Points, in no order, along strands that fork, close into loops and pass close to each other.
In the rows, 128 means zero.
Points whose rows are less than 178 apart are linked; no others are. Some points are linked to none.
ret: [150 132  93 112 166 153  95 150  91 147 155 126  55  68 155 159 125 132
 143  63 130 107 110 150 138 176 127 148 143 109 112 133 156 127 149 130
 122 111 140 129 157 139 104 121 150  64  78 147 130 141 102 143 158  84
 143 183]
mub: [157 124 147 170 149 187 123  97  62 129 142  68  75 115 131 205 125 147
 122 102 146 135 125 189 131 122 114 124 124 131 150 153 143 149 159 117
 131  77 155  86 123 149 146 123 158 109  95 166 139 134 112 108 127  76
 191 118]
gine: [108 153 176 104 128 130 106 111  91 118 158 147 186  83 108 136 153 123
 150 151 152 106 113  91 126 103 139  89 142  71 128  89 182  73 146 159
 132 188 131 142 158 113 150 145  91  92 138  50 140 138  93 158 130 116
  60 110]
vus: [190 131 120 120  85  58 121 130 200  80 156 176 131 131 136  85 101 119
  75 126  73 216 135 154 134  81 112 153 137 155 117 175  92 127 126 130
 126 130 146 133 187 135 113 128 152 166 101 164  98 117 176 119 131 123
 128  63]
nim: [147 136 138 136  89  58 163 163 157 120 137 109 172 122 140 118 146 142
 162  81 142 120 111 134 110  83 143 135 144 175 138 159 178  97 133 126
 145 162 158 137 146 119 117 136 111 132 113  82 153 154 143 164 112 134
  85 104]
Bifuf: [ 74 155  87  96 124 119 110 133 154 189 137  99 142 102 118 195 163 154
 107  95 133 151 132 136 160  96 112  89 123  88 161 147  99 116 138 168
 114 172 136 127 108 105 181 126  95 133 134 105 142 187 177 142  99 129
  30 162]
Mefaz: [ 52 145 132 141 144 172 116 128 137 200 105  73 108 140 109 188 123 137
 155 113 175 108 112 126 125 187 150 123 119  65 147 109 139  90  99 167
 104 133 171 136  54  98 169 122  89 110 163 106 178 128 117 135 154 127
  93 157]
Faluf: [116 136 114 108 156 188 117 143 111 139 114 100 115 128 114 143 105 175
 100 103 116 101 167 143 137 141 132 121 107 117 118 142 112 183 127 126
 119 104  84 130 134 118 182 136 190 126 103 177  55 132 134 111 139 121
 136 177]
foni: [147 124  96 121 108  80 126 152 115 103 172 184 100 115 150 108 144  75
 123 124 119 146 102 111 166 146 116 163 143 148 105  94 132  93 141 115
 148 118 125 117 123 171  47 129 111  57 161 114 171  96 116 112 128 137
 146 122]
biv: [153 123 152 162 151 149 153 117 164 196 105  87  35 177 110 174 129 116
 109 159 157 110  97 124  65 143 147 139 129 148  97 137 115 113 101  85
 121 105 161 102  81 125  92  94 118 124 132 143 203 127 152 126 122 116
 166 128]
puf: [106 164 119  96 113 117 106 147 175 131 142 148 113 111 126 121 112 119
 122  99 136 114  96 105 167 156 154 143 140  60 114  85 159  77 115 188
 118 143 143 186 130  86 136 147 117  92 143  95 133 114 124 162 153 135
  51 168]
zuf: [160  92 112 124 133  85  96 118 211 130  88 214 152 147 136  35 103 110
 162 135  82 142 140  85  67 142 157 154 149 182 112 141  95 138  49  71
  89 127 132 141 189 143  90  79 114 185 126 137 126 112 159 141 147 144
 153 102]
Sed: [158 136 123 123 101  56 119 138 179 104 150 218 153 119 157  79 152  98
 136 170  86 178 131  80 156 123  95 127 169 128 126 126  96 120 124 127
 141 155 117 103 149 141  89 115  93 132 176  86 137 133 129 106  90 176
 108 120]
nuzat: [114 147 133  99 112  95 116 145  89  93 164 168 160  80 125  96 143 101
 148 109 142 104  91 110 153 121 137 135 139 119 108  82 186  76 153 143
 143 165 133 153 168 143 107 156 106  66 119  78 130 113  98 143 154 116
  97 124]
Zib: [147 161 137  97 133 116 122 128 182 128 127 150 120 134 165  66 129 112
 137 185 107 116 131  65 144 159 135 122 160  48 122  96 126 128 106 179
 146 158 109 163 102  80 139 121  99 174 181  90 110 138 105 149  70 157
  62 151]
nutut: [215  68 145 173 118  80 131 133 189  87 145 143 142 174 195  71 110 112
 114 156  71 161 141 129 133  92  97 152 152 187 124 184  89 153 125  83
 146  99  98 113 135 158  78 113 132 170 142 158 129 108 158 119  66 173
 175  78]
lofo: [159 112  90 142 109  87 149 141 188  86 133 143 106 167 161 105 122 116
  85 134  90 185 122 141 157 137 102 175 128 153 132 148  85 143 127 136
 143  92 122 141 100 140  98 125 130 175 150 158 128 113 142  96 116 157
 145 132]
lofes: [182 141 131  97 131 108 102 121  76 112 204 140  81  82 120 127 175 113
  94 134 123 138 109 112 150 112  97 123 145 126 104 120 112 118 161 120
 144 159 121  86 150 138  57 127 141  68 127 122 144 137 135 153 102 122
 113 122]
venos: [159 121 169 152 114 107 162 107 141 137 141  90 107 159 120 164 167 122
  88 164 144 154 126 136 121  88  97 116 126 154 137 156 107 126 133 104
 149 124 140  83  96 133  98 131 121 128 160 119 179 137 152 115  67 139
 139  86]
nukos: [185 146 136 111 134 119 142 162 122 150 166  96  83  93 165 116 143 129
 186  99 149  67  97  97 116 164 129 134 161 117  83 119 186 115 120 121
 139 156 140 129  97 122  74 103 126  98 122 107 171 147 109 184  78 129
  92 168]
Tutub: [139 132 105 118 148 168 101 144 132 123 104 124  91 132 125 126  79 166
 102 128 106 106 144 163  81 148 136 102 102 109 108 135 125 168 115 135
  96 122 130 145 174 110 169 128 179 180  62 173  52 133 132 134 173  98
 129 149]
tuse: [137 135 143 107 100  62 147 148 180 127 104 169 189 150  94  64 170 143
 122 139 118 121 154  86  72  82 154 125 140 208 111 134 105 119  79  61
 118 192 113 122 167 130  93 130 116 150 154  88 130 131 186 156 113 172
  88  95]
Zed: [127 156 141  90  75  58 129 132 158  91 135 194 196 121  64  62 156 133
  69 151 105 162 137 104 118  62 139 133 130 181 102 115 103 106 114  96
 129 194 106 132 189 130 101 153 129 127 126 100 111 111 188 131 150 164
  86  75]
Maku: [ 99  99  77 168 135 148 126 132 119 125 103 119  87 160 108 184 122 142
  79 115 128 164 139 181 123 141 134 158  94 164 157 137  87 160 137 129
 128  77 139 116 109 144 136 130 141 155 123 178 113 120 129  81 174 113
 176 146]
tivap: [117 153 131 100 176 215 115 125  54 163 127  66 101 126  89 189 141 179
 115 103 146  76 162 139 135 148 131 116 123 123 125 145 135 189 153 123
 139 102  96 114 115 126 169 123 186  83 107 162  61 153 113 130 118 118
 144 179]
fola: [ 52 166 108  97 111 149 118 147 139 142 122 106 141 133 106 137 131 150
 120  97 150  90 133 108 179 163 162 146 116  98 120  96 160 104 115 171
 120 139 112 186  79  91 152 162 130  85 164 101 109 108 114 137 143 163
  53 198]
lare: [131 154 102  95 113  79 131 139 187 104 131 176 159 117 145  61 144 122
 152 153  86 156 125  84 156 157 123 141 156  88 151 115 128 124 124 186
 143 163 123 175 134 101 149 119  86 202 158  96  92 169 115 138  97 155
  58 166]
gadan: [117 121 134 149 114 114 124 114 149 137 106 157 127 125 124 140 108  95
 151 125 137 153  95 150  87 114 147 132 119 141 139 115 132  85 110 119
 114 117 183 126 164 145 115 111 100 129 110 113 164 114 129 120 174  91
 157  95]
bev: [145  84 127 198 123 122 178 133 104  96 107  87 109 172 146 131 116 104
 143 131 135 119 106 161 118 121 136 177 106 192 134 146 149 143 147 101
 155  66 124 138  97 149  98 133 127 167 125 158 155  92 108 106 131 118
 211 105]
nasef: [158 109 120 143 107  71 134 152 180 129 145 193 125 141 162  85 145  84
 151 150 117 146 109  86 118 141 124 156 153 160 104 110 107  99 106  98
 134 130 133 107 119 156  43 106  85 110 179  90 184 112 125 118 109 163
 136 118]
ketu: [101 133 162 132 127 138 117 106 122 150 127 162 127 116 135 136 136  82
 158 173 150 126 112  96 126 155 135 108 130  92 116  79 130  82 109 119
 118 137 141 107 114 145  98 122  93  83 176  92 186 107  98 119 135 124
 140 106]
puti: [132 141 126  97  97  81 111 112 111  79 167 212 151 109  78  78 141 102
  67 165 103 185 123 116 137  91 130 137 120 144  96  93  93 103 149 122
 136 164 113 133 176 143  90 139 139 119 115 120  95  96 162 119 175 144
 128  84]
fumi: [156 104 175 167 125 145 143  87  77 134 138  78 130 123 139 160 147  99
 146 186 156 122 143 104 129 104  90  95 142 117 145 131 112 152 157 102
 145 116 124  73  87 143 110 117 109 127 166 121 179 154 114 120  54 140
 189  88]
Tulad: [120 153 171 126 128 184 120  90  59 131 149  77 106 105  95 200 134 146
 101 104 149 116 114 153 157  98 116 114 115 111 142 123 159 117 167 134
 132 107 147 110 117 139 154 146 160  64 104 134 138 122 114 119 130  92
 137 130]
zole: [115 140 148 113 127 155  92  71 110 103 139 210  89 120  71 126 109  91
  75 199 133 156  94 128 109 136 129 114  96  55 108  73 103  88 135 163
 115 148 151 130 165 135 109 123 106 119 130 113 112  93 122 109 188 111
 146  96]
suta: [ 85 160 122  84 128 160 118 143  95 117 126 102 134 111  75 142 118 168
  83  83 135  95 116 152 113 113 150 128 100 135 123 114 158 115 160 157
 118 136 120 170 160 110 161 150 162  84  65 138  75 113 140 142 211 100
 106 155]
Kipi: [116 172 121  94  85  76 104 164 206 131 163 189 127 102 114 113 106 112
 130  84 137 127  90 112 137 131 157 139 159 109  97 107 172  44  96 161
 107 161 158 168 180 100 118 148 116  57 125  88 151 112 151 170 158 127
  39 143]
kidut: [145 130  70  83 144 115 116 155 157 108 117 173 136 109 172  62 133 128
 140 160  72 134 149 107 148 157 108 118 141  97 143 124  82 174 122 165
 141 149  94 166 136 115 146  98 120 222 144 148  79 189 138 139  73 154
  88 169]
Rul: [106 158 145  77 123 136 122 124 121 104 132 122 162 106  84 114 129 154
  82 132 133 117 121 127 116  87 140 102 110 105 123 111 155 110 152 164
 132 180 119 169 173  99 161 152 144 126  89 108  84 127 148 157 171 120
  71 116]
tad: [140 115 118 163 109  92 173 150 140 100 113 107  85 168 114 142 115 104
  92  98 139 122 104 174 102 105 154 187 105 208 124 149 149 106 132 101
 138  86 159 152 143 150  91 147 145 122  99 154 155  94 138 116 170 103
 178  92]
Kod: [114 128  82 135 131 137 147 120 129 134 114  70 123 127 141 161 129 159
 117  95 122 147 140 177 144 126 107 125 109 128 167 167 107 168 146 162
 140 123 145 133  96 109 178 125 133 198  98 170  97 162 133 129 106 109
 117 148]
fovi: [118 107 143 136 166 183 114  88  51 127 121 133 135  99 146 140 127 121
 159 163 139 123 144 133 130 167 106  91 129  75 138 110 120 161 151 139
 125 119 114 125 122 135 139 108 135 126 125 142 120 148  86 119 119 108
 171 135]
goro: [ 54 120 124 147  86 114 136 135 151 159 106 127 202 141 126 173 143 132
 139 109 155 167 155 138 181  95 122 100 120 138 163 117 113  94 115 122
 119 130 134  90  80 141 166 162  98 107 187  95 182 127 132  92 127 160
  99 120]
Mes: [180 134 149 127 125  95  96 115 248 137 127 215  99 142 161  76  84  92
 151 141 106 153  96 106 102 133 143 134 166 110 104 135 126  79  74 135
 102 128 176 130 180 122 115  95 112 149 110 122 141 113 133 132 137 109
 120  93]
vepe: [155 116 145 146 122  96 122 130 209 131 121 154 165 146 196  93 121 104
 182 154 105 170 135  91 150 125 103 113 159 112 150 146 112 121 108 133
 139 125 128 108 114 136 139 109  89 172 174 106 148 156 116 106  72 151
 118 122]
gafu: [107 119 127 116 170 178 105 133 118 152  86 148  98 147 114 109  94 142
 130 157 146  68 140 118  51 170 181 121 106 115  98  95 131 146  85  88
  90 123 107 142 160 118 120 118 148 134 108 144 102  95 116 142 185 119
 159 134]
Bab: [153 112  91 125 102  68 121 135  30  88 198 132 135  88 127 156 205 146
  64 124  99 184 155 148 157  92 112 153 121 168 151 149 107 152 191 111
 160 169  86  90 142 147  73 144 130 120 149 132 117 135 144 151 119 143
 120  89]
filug: [128 115 139 159 121 110 181 137 178 155 115  88  87 202 121 157 140 115
  97 138 155 125 110 127 103 121 132 150 127 174 116 146 111 107 100  92
 144  99 144 108  66 135  91 130 122 122 160 131 198 110 158 110 114 148
 147 124]
bapa: [ 91 144 145 109 102 113 140 129 114  90 123 173 176 126  97  96 135 105
 119 150 144 120 114 107 130 110 154 133 118 130 115  77 154  84 125 136
 143 144 121 164 159 136 115 156 107  95 147  79 132  86 113 124 174 139
 121 104]
bopi: [ 79 158 149 116  93 158 149 104 123 118 128  88 169 142  92 163 126 153
  68 115 139 152 143 151 205  76 101 113 106 131 137 132 131 130 151 159
 141 125 113 127  84 127 186 187 153 117 132 132 111 110 139  91 119 134
 103 118]
Susek: [133 110 126 193 153 157 182 112  85 162 109  19 112 123 150 145 121 136
 229  92 152  85 114 142 143 184 117 158 147 128 148 154 177 147 142 143
 134  95 155 133  18 119 146 105 106 168 115 143 170 158  80 138  92 114
 164 168]
zar: [150 157 105 116 170 191 113 132  65 148 137  63  46 107 109 184 129 168
 127  73 141  78 118 161 132 178 133 157 137 129 115 146 165 168 156 140
 141  94 135 133 105 129 143 111 179  78  79 166  87 150  94 129 131  96
 147 200]
fibe: [125 116 140 145 105 139 140 111  80  57 127 134 174 132 130 111  95 122
 121 139 121 156 131 167 159 104 115 125  93 131 138 116 141 148 164 146
 142  89 106 138 152 144 153 158 167 144 102 154  84  94 118  92 157 114
 172  96]
dib: [171  95 113 121 122  54 109 136 167  87 137 248 176 111 148  19 136 100
 173 136  77 166 143  80 108 128 133 163 159 181 118 140  95 135 101  88
 115 156 114 128 199 161  75  95 103 166 134 110 114 125 136 132 138 145
 150  93]
bevis: [135 160 180 101 138 134 122  93 111  93 144 146 170 116 100  86 125 133
 128 177 134 117 110 105 101 107 147  99 129  68 127  94 174 102 152 173
 143 186 130 179 180  97 163 141 114 167 107  85  79 135 108 160 146 116
  81  92]
vofa: [ 52 174 126 109 132 174 121 140 108 162 133  68 134 140  72 187 133 151
 119  55 168  70 118 128 178 148 155 141 122 102 126 123 187  91 133 176
 130 133 141 180  66  89 167 165 132  38 131 110 131 111 120 134 137 129
  54 191]
kudut: [117  99 144 156 124 129 161 165 161 111  83  98 168 186 144  81  86 120
 173 114 131  64 135 114 116 111 162 150 120 194 112 129 164 124  87  77
 124  73  95 149 131 134 138 156 156 136 130 144 140  71 125 120 139 156
 167 128]
mipe: [147 108 103  88 154 123 131 144 108 101 122 143 170 104 182  71 127 147
 163 144  91 119 168 114 136 139 100 100 134 119 135 147 101 201 140 125
 137 143  71 138 150 127 147 113 148 190 123 157  76 179 121 148  86 143
 126 139]
rezu: [138 125 137 113 130 116 110  93  85 122 162 171 147  80 160 118 168  96
 172 190 127 138 135  65 163 148  82  98 171  67 139 102 119 142 158 147
 140 161 112  87 105 145 103 118  84 114 186  76 153 163  87 121  53 148
 123 137]
namon: [119  82 118 164 152 145 123 163 116 174 106 113 124 134 167 158 108 117
 178  85 150 116 141 139 115 136 152 131 132 175 129 145 139 125 108  73
 120  70 133  93 118 160 120 118 131  81 127 150 172 106 123 112 153 119
 194 125]
rine: [127  92 109 148 135 109 130 161 111 138 131 123 147 122 185 136 141 136
 166  85 125 137 155 134 154 129 112 136 141 168 145 144 120 145 122  89
 131 102 105  95 119 151 114 125 129 109 149 138 151 138 114 118 111 147
 143 137]
zunok: [122 117 138 126 123  87 128 170 162 135 122 154 205 112 170  88 125 132
 221 104 135 124 147 102 110 124 144 115 153 150 129 123 169 110 104 110
 115 146 128 131 160 135 135 132 120 136 143  81 148 148 128 147 124 146
  97 120]
lek: [109 164  93 112 135 164 127 146  96 125 132  61  73 130  71 177 123 174
  86  58 147  83 105 166 126 158 146 170 119 142 121 146 162 136 163 172
 146 108 148 166 116 108 147 144 168  86  78 160  77 132 124 127 171 102
 113 189]
Foli: [158 113  86 135 145  95 116 137  54 168 174 101  88  93 155 204 213 138
 118 113 129 153 152 132 127 129 105 139 143 153 166 147  94 148 153  91
 141 149 119  51 106 148  72  95 104 101 166 124 181 176 141 158  75 130
 120 137]
Mil: [163  85 139 188 159 165 165 122 116 184 109  52  55 178 131 175 127 114
 134 161 151 101 122 125  93 159 130 147 129 167 124 153 107 164 131  72
 146  77 114  79  40 135  92  88 110 130 155 167 182 138 132 118  93 133
 205 151]
Fupos: [146  65 149 177 134 119 157 142 117 113 103 102 157 189 153 110 115 113
 146 127 126 110 144 139  97  96 146 148 103 219 123 154 123 154 120  50
 139  78  81 110 131 158 106 132 146 136 137 153 149  91 138 113 129 152
 209  94]
fenu: [126 109 133 141 116  97 160 179 157 125  97 106 192 151 146  75 112 136
 203 113 140  65 132  99  95 127 172 138 133 189 116 128 182 125  77  83
 124 124 110 147 139 126 108 138 133 147 136 100 153 106 123 158 135 163
 117 132]
zifot: [111 149 120 119  70  66 132 128 136  80 160 179 154 119  87 123 149  97
  74 127 125 187 101 139 152  78 126 161 127 139 126 113 128  63 161 157
 142 148 143 140 155 148 101 156 106  94 142  91 146 102 143 115 171 125
 103  98]
feviz: [133 109 112 111 148 118 125 158  91 168 139 100 130  93 157 164 165 152
 138 103 131 132 160 136 120 118 112 103 126 153 149 152 106 157 129  87
 129 151 115  88 134 140 115 102 134 111 124 134 133 170 146 154 101 127
 114 137]
pive: [126 137 102 105 162 151 116 157 111 167 130 118  86  88 157 135 129 136
 174  85 152  89 110 120 115 196 138 141 141  97 113 112 159 129 115 135
 115 134 137 133 115 119 110 110 132  96 118 128 145 148 108 163 134 110
 107 204]
Lafi: [155 146 144 108 144 158 158 136  55 102 135  70 130 133  81 130 155 175
  85 142 151  83 137 145  97 109 129 116  87 158 119 132 141 171 159 117
 157 142  90 145 132 117 120 141 182 137  95 152  71 133 148 142 129 124
 142 142]
Sibu: [ 85 145 131 149 134 163 135 136 204 185  92  86  74 175 119 181  89 139
 125 114 157 114 112 135 113 162 155 133 121  99 126 128 142  84  78 147
  97  98 185 137  83 108 165 129 109 120 129 133 180 107 134 116 163 120
 112 144]
led: [ 69  94 123 171 137 157 126 131 102 152  94 115 147 128 144 172 109 112
 182 105 148 136 120 162 110 134 157 113 112 136 161 124 134 110 118 117
 113  88 161 115 132 149 153 122 111 118 107 126 167 118 104 112 191  90
 175 112]
fab: [134 132 144 123 134 137 140 114 151 139  97 119 106 156  75 120 129 147
  72 154 140 118 126 146  50 107 148 108  88 144 112 120 106 131 105 112
 115 152 150 141 163 102 120 123 138 174  93 137 104 129 170 143 155 113
 127 106]
Buba: [108 131 127 165 156 184 152 110  85 164  96  45  77 139 111 182 108 135
 175 102 164  87  96 154 111 180 142 146 120 108 138 128 164 127 138 147
 116  96 171 134  61 125 148 113 110 136 103 144 158 137  96 121 136  94
 158 161]
nad: [150  75 119 218 146 126 169 126 113 170 117  53  89 153 170 169 130 117
 179 132 139 138 115 138 106 141 128 147 141 171 156 159 126 140 135  88
 143  78 136  76  35 144 104  84  82 156 152 154 212 140 123 122 107 120
 195 112]
Noga: [146 129 113 141  96 107 147 124 110  63 127 133 105 133 109 117  90 114
 100 119 123 143  89 188 115 113 140 161 107 156 126 130 156 113 154 151
 137  94 157 170 160 132 121 148 156 139  67 156  98  97 126 112 193  88
 174  93]
Sez: [101 115 127 123 140 168 118 105  21  79 145 146 162  83 132 124 118 131
 135 135 124 143 135 158 166 144  95 122 113  91 140 112 133 175 177 161
 139 120 105 144 118 145 142 145 155 130 113 144  84 129  88 106 143 106
 160 136]
luv: [109 121 141 108 152 172 101 121 123 134 123 153 127 117 170 103 103 110
 134 155 126 113 152  99 157 173 121 110 136  69 115  94 115 146 113 136
 113 100  85 126 121 124 135 132 139  91 159 137 117 100  93 107 122 142
 151 150]
nusa: [157 111 150 157 131 103 142 130 217 135  93 122 167 152 183  96  95 120
 199 135 105 148 126 131 111 106 121 112 152 128 161 174 139 125 102 130
 130 114 155 132 150 116 177 111 111 212 115 131 135 150 138 130 103 123
 130  96]
vit: [106 148 127 106 109 127 106 114 125  95 130 199 109 122  81  96  99  88
  87 154 131 125  87 126 118 131 155 142 111 106  93  67 145  70 136 147
 116 143 151 167 183 140 111 146 119  92 101 118 112  76 119 119 214 101
 144  96]
mabir: [ 89 151 121  86 110 140 106 125 162 123 132 172 122 118 103 130 107 129
  43 132 104 185 138 131 189 106 104 117 114  96 113 111  86 115 129 149
  99 122  88 119 144 131 162 168 155  83 139 142 108  96 167  93 154 143
  95 143]
kam: [ 74 139 154 120 104 134 141 110 162 145  98 113 174 149  96 167 138 137
  87 153 140 163 151 139 143  74 122  77  96 115 153 134  96 122 128 132
 118 143 122 112 118 118 192 151 112 146 160 105 137 143 164 110 115 141
  90 104]
Bib: [144 111 113 182 146 167 151 120  65 124 132  56 102 137 136 184 128 160
 132  53 129 127 147 188 158 139 122 163 127 171 161 178 142 183 168 134
 151  76 130 110  93 133 168 129 171 137  90 198  93 137 102 121 109 101
 178 147]
boz: [137 105 105 104 114  70 118 137 128  73 138 237 191 108 150  44 134 109
 149 156  79 173 155  88 142 124 114 133 141 141 118 103  89 145 125 108
 118 141  82 119 184 159 103 124 120 137 155 108 112 119 129 110 146 173
 134 120]
foz: [ 95 139 142 130 124 159 153 145 191 165 103  76 126 168 134 152 108 156
 116  92 146 112 143 140 151 117 125 118 125 128 130 152 138 121  95 136
 122 106 133 125  92 102 185 153 152 125 136 149 135 108 139 114 120 141
  98 156]
dof: [134 140 139  91 143 136  84  83  93 121 174 198 113 100  60 125 168  97
  60 207 127 147 110  93 115 119 117  95 112  67 105  73  72 111 142 148
 129 189 112 102 163 116  98 125  95 101 146 116 116 130 142 139 135 123
 117 109]
febi: [147 113 135 117 143 102 111 105 191 116  77 222 151 145 118  29 102 111
 163 178 101 133 146  76  53 152 174 139 140 134 118 100 106 136  62 107
  96 157 128 158 201 115 126  87 102 219 135 123  86 117 133 146 151 123
 140 100]
Napi: [137 132 168 131 123  94  93 111 203 146 122 213 152 132 133  90  91  87
 172 124 136 148 107 112  86 113 167 123 156 127 113 116 144  60  81  98
 103 149 171 119 195 132 109 115 104 112 114  99 160 103 130 125 160  97
 133  63]
kerad: [184 103 132 126 147  89 142 134 116  82 142 171 172 109 186  51 129 118
 193 166  94 129 131  96 114 137 109 130 152 130 135 149 132 168 140 122
 144 151 106 135 163 144 102  94 124 199 130 111 107 165  99 142  85 139
 149 109]
lisu: [ 62 113 135 131 119 141 133 136 122 167 103 126 185 129 133 140 149 119
 170 150 148 129 160 103 137 133 134  81 124 110 137  94 118 116 107 109
 108 135 108 100 100 133 148 135 103  97 193  86 170 132 117 118 125 164
 117 126]
zan: [125 128 104 154 145 196 124 120 142 139  76  82  84 166 123 152  77 154
 128 141 111  99 133 168  84 159 137  89  92  87 136 147 124 161 113 163
  97  97 156 144 124  85 199 123 152 216  74 178  65 148 113 114 150  98
 146 145]
vug: [ 74 161 139 131 136 175 119  99  85 177 133  54 122 109  88 192 148 143
 149  88 166  89 111 129 165 160 122 126 126  68 146 122 169  96 145 180
 129 144 178 156  45 100 163 136 101  87 127  94 155 134 109 139 111 115
  69 171]
ras: [142 123  59 117  98  58 117 193 113 109 174 171 102  97 170 119 125 100
 127  61 113 145 115 147 182 144 127 196 151 172 113 131 143  97 136 113
 133 105 117 145 154 168  67 144 141  35 128 144 143  95 127 124 156 129
 135 132]
kedof: [154 107  93 167 141 180 135 116 102 110 123  74 113 146 145 163 108 161
 110 110 112 142 158 202 157 137  95 126 105 139 151 192 101 208 152 159
 148  94 116 127  88 122 198 130 166 206  85 225  47 151 134 107  85 112
 166 142]
Peki: [120 137 145  87 172 180 109 143  49 157 138 103 115  95 104 156 157 151
 125 129 152  72 155 112 114 147 136 101 121 122 108 109 132 157 135  94
 129 136  83 101 141 132 124 118 170  45 133 130 105 138 120 145 123 129
 138 169]
nuku: [162 152 144  84 169 168  97 100  42 143 182 111  92  73 103 154 163 142
  86 142 136 107 132 121 137 125  88  89 128  86 110 118 120 150 168 125
 135 151 105  98 151 127 111 119 160  68 108 142 106 157 134 154  98 109
 131 148]
rovi: [145 119 146 119 156 146  99 105 168 128  95 193  96 141 137  63  75 112
 142 168 112 109 132  95  48 164 179 127 129  94  92  95 126 127  73 106
  86 141 132 149 188 106 120 107 124 169 108 131  94  86 107 159 161 111
 135 102]
tek: [155 143 156 139  87  68 156 147 178 148 161  94 139 150 136 152 179 134
 121 121 131 141 122 122 127  72 107 116 149 163 130 153 138  96 115 117
 154 162 157 100 101 125  97 138 114 122 159  85 193 148 161 133  63 160
  69 102]
Repul: [168  94 120 144 112  87 133 129 198  91 114 179 149 156 151  83 118 118
  99 150  79 194 149 137 131  96 102 141 126 161 142 162  65 153 117 104
 129 121 121 127 151 145 110 107 125 196 142 155 112 124 177 109 113 153
 148  88]
Gesos: [ 82 109 112 126 166 184 121 123  72 150  85 127  98 125  85 162 116 146
 132 142 145  92 121 144  50 169 167 105  82 104 127  96 124 135 121 121
  92 133 136 140 146 130 136 111 119 147  93 129 112 128 100 137 207  92
 160 143]
Sepu: [ 67 148 139  96 127 183  95 117 137 134 113 163 140 130 128 118 102 122
  82 148 117 138 169 109 193 143 129 107 109  66 115  87  99 141 114 144
  99 112  67 129 119 123 171 157 154  71 171 134 104  92 117  98 144 163
 115 154]
Kig: [141 137  95 175 144 186 141 111 142 154  89  47  36 161 123 190  92 159
 120 101 131 101 101 176  95 165 127 131 116 114 128 165 134 152 132 154
 117  88 185 136  74  97 172 112 138 185  71 180 116 151 105 108 136  84
 162 165]
bal: [ 68 163 131 126 128 198 112  70  68 134 140  90 141 119  71 190 144 151
  70 124 137 137 149 161 213 121  84 112 100  94 160 142 102 166 177 192
 139 120 118 122  50 115 187 157 145 109 129 149  81 130 127  84 102 116
 116 153]
vud: [105 177 163 120 139 198 120  69  77 143 137  46 107 117  69 195 153 149
  82 118 159  97 117 143 171 122  98 114 112  72 143 124 155 126 167 180
 140 130 159 149  60 105 174 146 138 101 110 119 117 132 118 121  96 113
  94 149]
Rel: [100 131  92 121 124 108 141 134 158 157 115  72 138 112 119 174 144 155
 135  93 142 135 119 159 123 120 125 123 118 115 175 157 121 118 137 180
 122 154 179 146 105  91 169 121 100 185 105 116 135 185 153 153 120 108
  76 146]
rodas: [171 144 170 140 150 179 143 128 112 118 121  65  98 143 132 123  83 154
 133 111 139  59 112 150 105 112 137 124 122 132 104 144 183 139 129 121
 135  91 131 135 148 115 150 145 196 121  62 166  98 104 110 134 128  99
 165 127]
kire: [149 115 126 133  88  61 166 172 155 105 118 120 184 159 139  89 168 158
 111 122 112 130 166 118 110  61 126 144 132 227 131 161 112 147 112  66
 143 163  96 108 140 147  92 145 135 165 147 111 134 126 161 147  97 180
 117  86]
deg: [108 140 145  90 129 136  98 101  81 130 155 164 140  94 100 137 169 109
  98 196 137 119 132  68 149 128 109  83 129  64 124  72  96 125 154 140
 130 178  98 104 121 119 110 139  95  78 176  79 130 140 117 131  98 157
  99 135]
gazez: [178 143 127 111  98  57 119 143 236 112 152 185 122 130 163  84  91 113
 124  99  94 186 109 129 148 106 112 142 169 135 126 158 109 100 111 143
 115 121 159 138 180 131 113 123 137 129 108 132 134 124 162 132 129 126
 104  96]
zupud: [217  80 159 152 131  90 131 110 138  87 147 181 144 147 182  61 133  92
 162 186  97 148 133 106  99 111 100 135 146 159 113 157 102 171 139  80
 154 136  99 102 158 159  59  93 113 177 141 121 126 136 129 127  71 148
 186  70]
bifik: [111 153 114 105 111 117 153 160 174 152 143  80 142 131 141 154 148 164
 100  82 122 141 149 140 184 103  99 115 128 136 142 173 115 142 121 138
 138 150 110 117  99 115 172 157 137 123 140 139 124 159 163 139  78 161
  53 153]
seka: [111 112 158 157 145 174 134  78  27 148 137  68 141  97 132 181 152 128
 162 154 161 112 165 124 155 142  95  88 145 101 154 138 128 170 157 120
 132 103 116  83  67 135 146 120 121 103 153 125 150 163  92 119  62 128
 182 122]
tetub: [110 104 105 143 132 119 129 125 179 104  79 167 163 143 147  83  87 122
 173 141 106 153 130 129 101 136 140 127 125 126 152 122 110 140 104 143
 102 102 143 156 158 119 157 116 116 214 125 138 111 132 121 126 166 123
 150 134]

A fork is a point with three links, a tip a point with one. Leave the first point through the second and follow the links. Name the first fork or tip that comes.
venos / tek | fovi
Tulad / mub | vug
feviz / rine | Repul
fibe / Noga | venos
vug / Mefaz | vud
vus / gazez | Foli

A tip is a point with one link. Name the tips that can be reached along the links from each point below, in the order of the rows.
nutut | Zib, lofo, Foli
bifik | ketu, Kipi
zan | lofes, nukos, Susek, rezu, kire
fibe | nad, mabir
rovi | ras, Gesos, tetub

A piece is two or more points that can be reached from each other along the links. Count, over all rows, the pieces, the separate loops (a circle has one, a figure eight two, a Y none), the forks (points with three links) and the tips (points with one).
pieces | 5
loops | 2
forks | 9
tips | 15

Name the points in between on the shortest way along the links from the first point to the second, in order.
Rul / Susek | suta, lek, zar, tivap, Faluf, Tutub, zan, Kig, Buba
Peki / kire | tivap, zar, lek, suta, Rul, bevis, gine, nuzat, bapa, zifot, puti, Zed, tuse
nusa / Gesos | vepe, Sed, boz, dib, zuf, febi, rovi, gafu
zupud / namon | nutut, Repul, vus, gazez, Mes, Napi, gadan, led
zunok / Sepu | nim, tek, venos, fumi, seka, fovi, luv
